A landscape with many valleys, sampled at points; each row gives a point and its height.
From any point a ball rolls to the lowest of the 2 points nearest to it. It stops when none of these is lower. Distance is the straight distance between rows; heights are no part of it.
z957: [ 76 158  88 141 144  52  71 109  86  59 122 141 126  56  80 137 107 141
 128 136  98 121  97 155 168 109 147]  (h 544)
z977: [156 131 121 116  82 132  71 185 201 195 110 154  89 101 152 106 134 148
 143 135 140 184 152 142 150 141 137]  (h 593)
z847: [100 135 135 109 154 104 126 137 170 176  86 157 132 137 140 179 105  93
 160 127 110 151 105 138 150 113 142]  (h 387)
z235: [169 135 115 138 104 107 110 185 112 146 187 139 160 163 203 137 140 180
  84 149 132  79 145 124 160 109  93]  (h 471)
z835: [ 94 112 148 103 136 171 194 130 103 179 114 114 130 149 152 120 129 130
  92 159 149 159 134 129 109 139 163]  (h 507)
z991: [107 147 111 120 147  87  75 119 116  62 127 171 111  95  96 135 111 129
 108 155 146 111  92 146 178  77 119]  (h 494)
z569: [158 127 122 129 118  93  97 202 118 116 203 166 148 149 183 122 120 127
  56 127 112  93 120 139 166  94 130]  (h 451)
z772: [205 145 162 138  93 136  89 120 137 125 150 125 145 138 103 109 179 151
 110 117 123 142 142 152 144  92  93]  (h 138)
z257: [136 145 112 145 135 106 114 147 167 177  96 133 135 132 126 158  94  74
 177 127 128 119 124 152 169 161 121]  (h 425)
z720: [135 162 165 128 135 162 112 150  98  33 163 136 104 135 142 112 134 136
  68 133 138 151 123  96 114 110 156]  (h 718)
z334: [138 120 100 116 134  99 126 179 114  66 178 175 139 129 192 120  93 106
 109 127 168  77  96 137 181  97 129]  (h 424)
z368: [126 151 122 159 157  94  94 153 117  93 102 100 157 131 132 182  69  86
 143  77  78  89 124 108 116 146 155]  (h 497)
z474: [132  95  90 130 121 120 153 153 114 102 147  96 132 135 163 108 102 132
 120 142 151  75 173 137 141 112 122]  (h 379)
z948: [114 138 182 122  94 163 107 110 144 150  93 173  90 113 127 107 116 181
 137 141 158 213 106 149 153 111 118]  (h 222)
z247: [120 111 118 131 147 148 194  97 129 178 104  86 155 133  85 118 119 127
 143 115 103 127 137 119  68 143 123]  (h 133)
z297: [132 121 116 157  83 113 110 110 109 211 122  64 135  80 105 122 132 151
  96 145 111 108 166 191 114 118 154]  (h 180)
z795: [185 129 121 119 121 165 125 184 157  79 150 154 108 175 158 115 157  98
 138 120 141  91 129  76 125 169  81]  (h 103)
z229: [187 110 115 130  90 121 127 119 143 219 120  82 144 129 110 132 165 146
 130 108  89 119 173 165 121  96 122]  (h 98)
z92: [121 148 107 141 163 119 199  99 120  95  89  66 135 178 134 151 103 140
 159 133  85 102 156  90 119 138 107]  (h 827)
z609: [116  99 172 135  99 207 168 150 138 141  83 117 103 142 160 102 139  48
 148  95 125 163 142 102  95 202 121]  (h 666)
z770: [129 131 141 105 105  96  56 174 159 181 126 142 123 113 185 146 146 145
 134 151 121 167 157 130 170 125 174]  (h 567)
z990: [ 91  67 104 124 132 105 150 115 127 188 140 150 143 125 115 120 102 122
 113 141 160  83 116 155  83 114 151]  (h 419)
z919: [128 134 108 164 141  92 101 166 142 163 107 113 155 161 151 173  44  73
 161 123 104  87 104 140 140 161 126]  (h 460)
z682: [145 137  90 127 148 127 125 188 113 157 146 112 127 122 115 134  89 136
  81  89  28 107  97 144  90  84 141]  (h 307)
z242: [135 118 131 100 116 140  96  96 111 147 142 102 140  91 101 128 192 174
 107  98 151 114 127 154  83 105 152]  (h 523)
z379: [ 94  84 178 154  85 157 143  98 113 137  91 102 136  99 116  66 145 108
 140  93 142 150 177 134  94 163 150]  (h 846)
z146: [145 147 111 132 124 110 128  89 114 127 149 165 127 138 100 145 110 162
 144 145 175  75  73 166 155  86  65]  (h 558)
z521: [138 138 180 146 116 140 107 171 112 140 157 106 134 142 168 121  95 132
  46 158 120 187 145 139 127 116 152]  (h 481)
z470: [ 77 113 174 145 159 123 170  22 105 147 108 128 135 141  97 156 144 100
 168 145 186 157 124 131 139 176 111]  (h 688)
z296: [ 78 109  76 149 145  69 131  97 102 175 146 136 136  65  68 128 103 129
 147 185 126 119  94 162 129 145 130]  (h 665)
z666: [151 139 118 112 120 116 128 129 177  93  95 181  93 123 118 103 128 142
 182 147 150 146 131 154 205  81  80]  (h 84)
z645: [101 123 173 118 104 180 141 115 131  89  87  99 128  98 107  77 173  83
 128 109 134 187 173 136 118 155 163]  (h 812)
z551: [ 82  72 153 172 128 131 148  86 142  69 139 152 118 129 139 108 115  44
 191  88 157  85 133  92 111 184 135]  (h 580)
z524: [ 70 112 143 136 148  85 144  55 131 142 114 134 127 112 119 159 140  95
 178 167 169 146 141 146 172 166 146]  (h 651)
z56: [154 133 105 119 142 113 128  93 123 127 157 187 137 137  56 138 155 137
 100 135 134 109  66 178 147  70  81]  (h 596)
z322: [150 140 134 153 108 102 131 113 120 145 139 126 150 158 165 161  80 140
 155 144 178  55  92 146 170 131  82]  (h 519)
z979: [122 136  98 149 122 158 127 140 122 154 127 116 133  96  96 103  85 149
  76 131 136 141  95 159 103 130 145]  (h 299)
z422: [102 172 141 119 159 149 151  64  97  56 116 101 117 134 112 146 152 134
 115 128 138 158 124  84 107 149 133]  (h 733)
z117: [118 123  89 136 177 123 196  91 156  80 120 158 149 133  61 126 101 102
 171 136 116 110 111 111 136 143  77]  (h 320)
z571: [147 128 146 121  91 180 130 107 152 182 124 167  94 115 130 103 120 200
 143  97 145 188  99 124 118 106  78]  (h 277)
z735: [121 145 128 155 179 110 183  89 120 101 137 165 160 149  69 123  65  83
 129 152 137 119  90 136 135 124  89]  (h 251)
z259: [119 133 148 114 158 121 171 117 124 113 127 148 137 159 114 122 145 116
 113 144  96 132 132 137 147  64 132]  (h 664)
z969: [113 139 188 167 137 161 141 104 117 104 127 161 134 118  86 103  44 112
 105 116 156 189 111 153 128 115 124]  (h 259)
z753: [120 139 175 125  97 115  65 159 122 172 131 124 119 110 155 130 112 139
  78 164 151 191 138 159 142 121 191]  (h 530)
z463: [ 96 106 124  80 116 118  84  91 123 133 136 129 139  70  79 139 225 136
 132 122 184 137 124 150 103 147 153]  (h 566)
z416: [144 175  88 134 157 125 148 114 143 111  99  93 120 144 126 163 110 159
 167 140 111 114 120  97 146 140 100]  (h 848)
z910: [ 83 107  85 109 159  98 138 103 151  85 113 156 128 100  88 129 131 102
 193 111 121  96 122  99 118 151 132]  (h 328)
z676: [115  67 123  98 128 152 171 144 124 176 142 135 123 144 147  98 177 125
 104 153 161 103 140 133  80 126 148]  (h 461)
z858: [142 139 119 117 139  98 106 173 136 168 134 163 133 103 116 127  86 142
 100  85  49 142  88 153 128  59 134]  (h 270)
z790: [ 92 107 160 111 138  98  97  84 119 143 129 153 143  99  95 148 181  96
 131 141 159 140 132 153 155 131 167]  (h 610)
z337: [125 121  87 145 137 108 129 154 117 142 143 121 135 123 127 114  88 117
  93 146 131  82 116 163 131 112 135]  (h 368)
z502: [117 122 100 131 141 160 125 128 128 130 126 130 140  94  83 103 100 133
 128  86 126 129 112 115  65 149 136]  (h 221)
z426: [165 130 161 120 100 158 110 160 111 147 152  89 138 160 179 120 213 156
 117 113 135 117 181  87  99 157 119]  (h 205)
z299: [170 132 134 117 100 102  67 152 146 186 160 161 137 130 140 139 120 172
 105  77  81 131 101 140 120  86 118]  (h 236)
z85: [114 112 183 137 105 190 155 142 153 131 108 164  80 142 143  96 154  31
 145 143 168 152 122 122 125 161 106]  (h 635)
z943: [178 166 102 120 120 155 120 170 176 130 130 162 115 165 136 110 145 118
 151 150 146 136 117 102 153 155  73]  (h 80)
z586: [145 171 103 126 141 136 149 215 118 167 135  89 149 155 128 162 107 100
  66 127  45 143 119 122 102 131 134]  (h 362)
z233: [195 151 100 119  85 144 101 161 162 129 139 124 112 112 106  93 165 157
 100 121  98 156 145 152 141  98 121]  (h 192)
z892: [188 131 107 139  88 123  93 141 187  97 116 150 108 133 134 114 145 149
 190 109 146 107 127 125 176 126  67]  (h 30)
z199: [ 88 124 161 167 147 117 147  85 116  53 158 173 147 136  67 113  80 101
 119 129 143 138 116 144 136 109 122]  (h 162)
z495: [125  91  93  74 117 152 112 139 131 171 161 129 122 100 141 102 200 157
  92 102 148 118 138 143  71 117 174]  (h 492)
z250: [141 142 131  94 164 110 162 125 135 148 146 175 144 138  84 128 145 119
  93 164 115 139 105 181 165  66 100]  (h 632)
z611: [107 119 132 102 154 113 154 108 114 131 118 100 119 165 172 173 150 113
 153 142 147  99 138  94 123 165 160]  (h 578)
z894: [168 116  86 111 116 167 126 171 164  95 121 104 125 131 108 104 195 134
 171  84 111 105 158 101  78 142 114]  (h 110)
z546: [137 120 105 119 126 156 122 187 122  97 145  93 105 141 172 118 138 137
  94 169 150 113 162  94 112 153 162]  (h 334)
z445: [131 169 142 129 148  91 111 116 105 111 113  88 133 133 131 176 136  87
 106 178 115 142 153 139 191 135 160]  (h 640)
z269: [123 116 167 131 121 119 130  98 158 137 106 167  99 121 111 113 133 147
 151 166 165 170 143 175 187  89 122]  (h 150)
z205: [141 143 150 116 149 144 136 142 126  80 126 161 104 161 114 121 126 123
 110 120 118 140 101 100 114  94 109]  (h 690)
z760: [ 97 153 149 128 139 163 126 111 120  78 104 113 115 112 122 123 149  92
 131 125 134 190 146  97 129 181 163]  (h 774)
z284: [155 128  89 126 136 152 148 177 161  62 117 113 120 162 134 117 143  90
 172  95 119  74 146  77 105 157 113]  (h 68)
z942: [158 115 190 123  79  93  49 143 131 168 184 167 151 148 169 144 162 154
  98  82 111 130 123 136 130 110 124]  (h 212)
z292: [113 121 141 145 160  85 111  84 110  59 123 114 151 140 150 178  90  56
 162  89 110  99 130  92 133 174 150]  (h 529)
z29: [ 83 112 132 147 155 110 128 101 110  50 132 132 101 124 174 150  78  88
 177 103 154 100 126  74 120 179 159]  (h 553)
z38: [146 125 133 101 118 162  92 133 122 103 117  68 129 113 140 137 207 126
 155  94 134 128 169  88  82 165 151]  (h 161)
z860: [103 145 124 135 173 103 199  66  76  88 119  98 140 162 125 157  90 161
 109 149  78 102 105  97 111 104 124]  (h 799)
z158: [149 177 138 135 115 156 136 199 125 170 144 104 152 145 166 119  99 120
  47 146  77 204 142 130 146 153 134]  (h 429)
z328: [204 153  83 156  96 127  97 171 174 142 122 128 111 109  75 101 121 121
 121 114 103 126 135 168 153 129 111]  (h 246)
z542: [166 166  99 111 130 142 105 202 116  88 149  85 108 127 182 140 147 186
  98 154  99 144 158  79 133 115 138]  (h 291)
z821: [118 107  97 116 122 133 133 145 162 207  93 129  94 111 142 114 124 156
 153 157 157 152 146 137 123 140 146]  (h 626)
z629: [ 75  82 178 152 134 114 161  19  75 118 144 114 153 133 103 140 137 129
 155 149 171 117 140 123  94 168 122]  (h 723)
z302: [129 136 171 122 106 189 121 140 142 157  88  93  99 153 195 138 142 112
 174 132 135 175 148  75 119 206 130]  (h 692)
z749: [ 97 150 113 112 186 121 168  66  76  26 135  98 127 137 116 145 119 160
 117 127  95 122 141  79 107  89 143]  (h 770)
z597: [ 94  90  78 128 154 119 114 123 155  82 121 143 138  63  82  95 124 128
 155  90 125 121 119 101  78 158 167]  (h 280)
z582: [161 164  99 102 125 160  89 186 135 126 120  84 112  87 136 116 154 184
  80 123  79 155 147 107 116 112 148]  (h 249)
z351: [136 125 113 122 108 112 175  61 104  92 131 124 154 135 123 125 112 193
 176 143 167  72 118 147 153  95  48]  (h 597)
z98: [127 142 104 107 150 112 113 145 125  19 163 168 138 115 136 129 107 129
 123 124 149  80  91 129 185  91 107]  (h 453)
z331: [ 96  75 174 143 123 140 137 117 140 137 135 159 112 147 127 105 132  42
 158 104 167 110 113 129  91 162 136]  (h 605)
z775: [ 83  72 118 119 109 150 162 128 157 203  83 129 114  87 130  91 123 156
 160 128 135 181 171 159 101 126 163]  (h 658)
z655: [ 89 110 140  88 172 143 181 123  83 154 122 106 120 169 184 145 141 112
  97 134 118 137 131  83  81 148 177]  (h 549)
z274: [155 151 103 101 132 158 189 130 141 219 102  76 142 134 114 140 168 155
 116 121  73 137 137 131  99 111 123]  (h 35)
z691: [131  88 178 163  83 151 135 110 122 127 108  84 118 129 144 109 123 160
 156  77 122 113 182 114  69 131 140]  (h 870)
z234: [180 129 199 134  65 128  89 138 126 168 174 133 159 167 141 111 182 141
  81  92 121 161 143 131 136 128  88]  (h 184)
z47: [ 98 110 155 112 144  97 134 101 139 166  93 168 134 146 133 165 122 151
 178 101 124 113  93 130 136  94 116]  (h 353)
z877: [120 114 144 119 127 155 154  80 134 179 108 143 100 145 141 140 125 206
 161 126 134 138 105 123  99  87 100]  (h 317)
z307: [126 168 111 154 133 150 123 143  87  40 167 122 116 106  82  88 100 133
  45 155 157 121 117 135 111 118 132]  (h 760)
z314: [ 77 130  58 178 131  73 115  89  68 119 132 115 159  67  87 127  98 144
 149 160  57 106 104 148 154 125 134]  (h 606)
z513: [139 141 130 132 137 108 115 135 115 154 119  81 116 154 197 189 129 104
 146 171 134 126 151 104 167 173 156]  (h 602)
z293: [173 162 105 136 106 103 101 154 119 158 140 120 134 153 183 170 110 161
 128 146 132  84 104 125 170 125  89]  (h 493)

Where does a ball stop that starts at each point below?
z770 | z772
z351 | z334
z257 | z892
z629 | z676
z474 | z772
z470 | z676
z445 | z676
z609 | z892
